A landscape with many valleys, sampled at points; each row gives a point and its height.
From any point a ball takes the steepest step (drop divided by distance) to one of its 3 nearest points. It stops when none of these is lower. Distance is the straight distance between rows; heights are no part of it.
petu: [213  85 160 116 190 136 151 122 103 153 138]  height 1.23
luzif: [122  92 119  94 151  86 167 146 103 122 163]  height 1.12
pizu: [168 164 156 156 177 141 121 151 125 185  75]  height 7.83
gofe: [157  73 140  93 172 104 156 119  96 126 165]  height 0.62
ropur: [ 52 134 111 115  67 113  90 117 139  57 135]  height 5.07
pezu: [177 166 152 156 179 134 128 147 127 186  86]  height 7.84
Sodot: [ 86 137 121 132  75 140  92 104 141  92 124]  height 2.61
Rizun: [130 159 140 167 131 159  83 116 143 144  82]  height 2.70
zuluv: [147 175 139 157 159 138 117 138 137 173  88]  height 7.16
bot: [122 155 130 169 100 170  82 100 137 120  89]  height 1.25
latut: [138 167 125 141 140 127 119 133 148 157 114]  height 3.88
guke: [ 75 137 117 124  72 130  86 108 148  82 131]  height 4.19
rufod: [138 134 117 119 148 110 156 145 133 156 137]  height 3.74
lud: [ 87 122 119 139  38 171 106  98 128  76 117]  height 5.11
bovas: [ 76 122 102 106 129  82 143 165 139 106 154]  height 3.41
Gora: [160 150 131 140 164 127 151 142 137 180 112]  height 6.30
toza: [207 134 157 139 186 131 158 144 113 178 101]  height 1.14
poret: [110 140 110 117 131  96 144 154 139 138 147]  height 2.80
Fetil: [117 171 123 140 131 133 113 130 159 143 119]  height 2.19
Lebi: [180 110 143 112 173 112 166 127 109 156 145]  height 1.42
Bub: [195 120 146 125 174 136 162 138 112 176 127]  height 1.16
Totor: [ 96 138 123 142  75 150  90 100 146  99 117]  height 1.65
Kamu: [ 80 142 111 118  98 110 103 127 151 101 140]  height 2.79
puza: [109  98 105 101 145  89 164 151 111 115 152]  height 1.64
tep: [103 120 105 111 137  86 150 153 128 130 156]  height 2.35
zozu: [180  73 148  96 178 116 151 116 101 136 164]  height 0.90
Zinus: [ 55 137 103 115 103  88 113 151 146  83 145]  height 1.32
sosil: [ 58 124 104 112 119  83 131 164 139  95 149]  height 3.87
zefa: [176 127 136 128 172 121 166 144 122 165 132]  height 1.62
paza: [156 132 126 121 157 115 160 145 121 164 135]  height 3.00
ler: [ 99 122 119 154  29 205 142 115 100  83 107]  height 3.98
turu: [ 93 149 116 133 103 123 103 124 149 113 135]  height 3.01
Zeso: [107 124 121 164  58 182 105  96 123  92  99]  height 2.17
mazup: [199 101 151 116 179 129 155 123 109 153 144]  height 1.24
pipo: [135 169 138 156 146 137 105 131 150 163 102]  height 5.62
tup: [100 129 121 149  55 169  98  96 131  93 107]  height 3.49
sir: [126 167 132 160 125 153  82 111 148 138  86]  height 1.69
Safug: [122 133 134 169  73 190  95  93 130 107  84]  height 1.28
Tize: [111 157 128 150 116 141  96 114 156 132 107]  height 2.00
zafe: [107 125 124 150  44 187 114 103 114  83 105]  height 3.29
Vinok: [105 153 113 121 121 109 129 139 151 133 142]  height 2.96
Lukos: [147 151 122 137 150 121 143 145 134 170 126]  height 5.53
palo: [ 78 126 116 132  45 148  90  97 133  69 124]  height 5.87
momod: [127  98 108 100 156  97 166 144 108 142 157]  height 1.15
raso: [210 116 152 131 186 127 162 133 113 170 120]  height 1.10
bife: [141  73 131  95 162  97 162 132  99 115 162]  height 1.04
rov: [112 151 127 155  85 167  86  99 147 113  99]  height 1.26
Zep: [120 139 118 118 143 107 150 146 130 150 143]  height 3.17
geta: [ 88 137 113 112 120  95 127 146 144 119 144]  height 2.67
tane: [ 84 115 120 144  29 183 117 101 109  74 110]  height 4.07
tafu: [203  78 159 104 189 124 144 113 108 144 155]  height 1.09
sugo: [158 104 125 102 163 108 163 135 114 156 147]  height 1.35
sig: [170  68 154  86 187 113 141 118  94 127 172]  height 0.94
zinep: [186 142 147 145 174 132 158 150 118 174 110]  height 1.37
Fofa: [181  57 166  91 200 124 121 110 108 123 175]  height 1.21
pesus: [ 48 135 111 108  82  99 101 141 144  63 140]  height 4.02
dazim: [ 73 141 108 115 108  97 120 144 151 103 150]  height 1.33

Two balls start at each pair of points below. Name the first point that both come to, or write never.
Lebi and luzif | gofe
rufod and puza | never
guke and tep | never

For each start below, name the point where the ball stops.
Fofa | gofe
Zep | gofe
Gora | raso
geta | Zinus
Kamu | Zinus
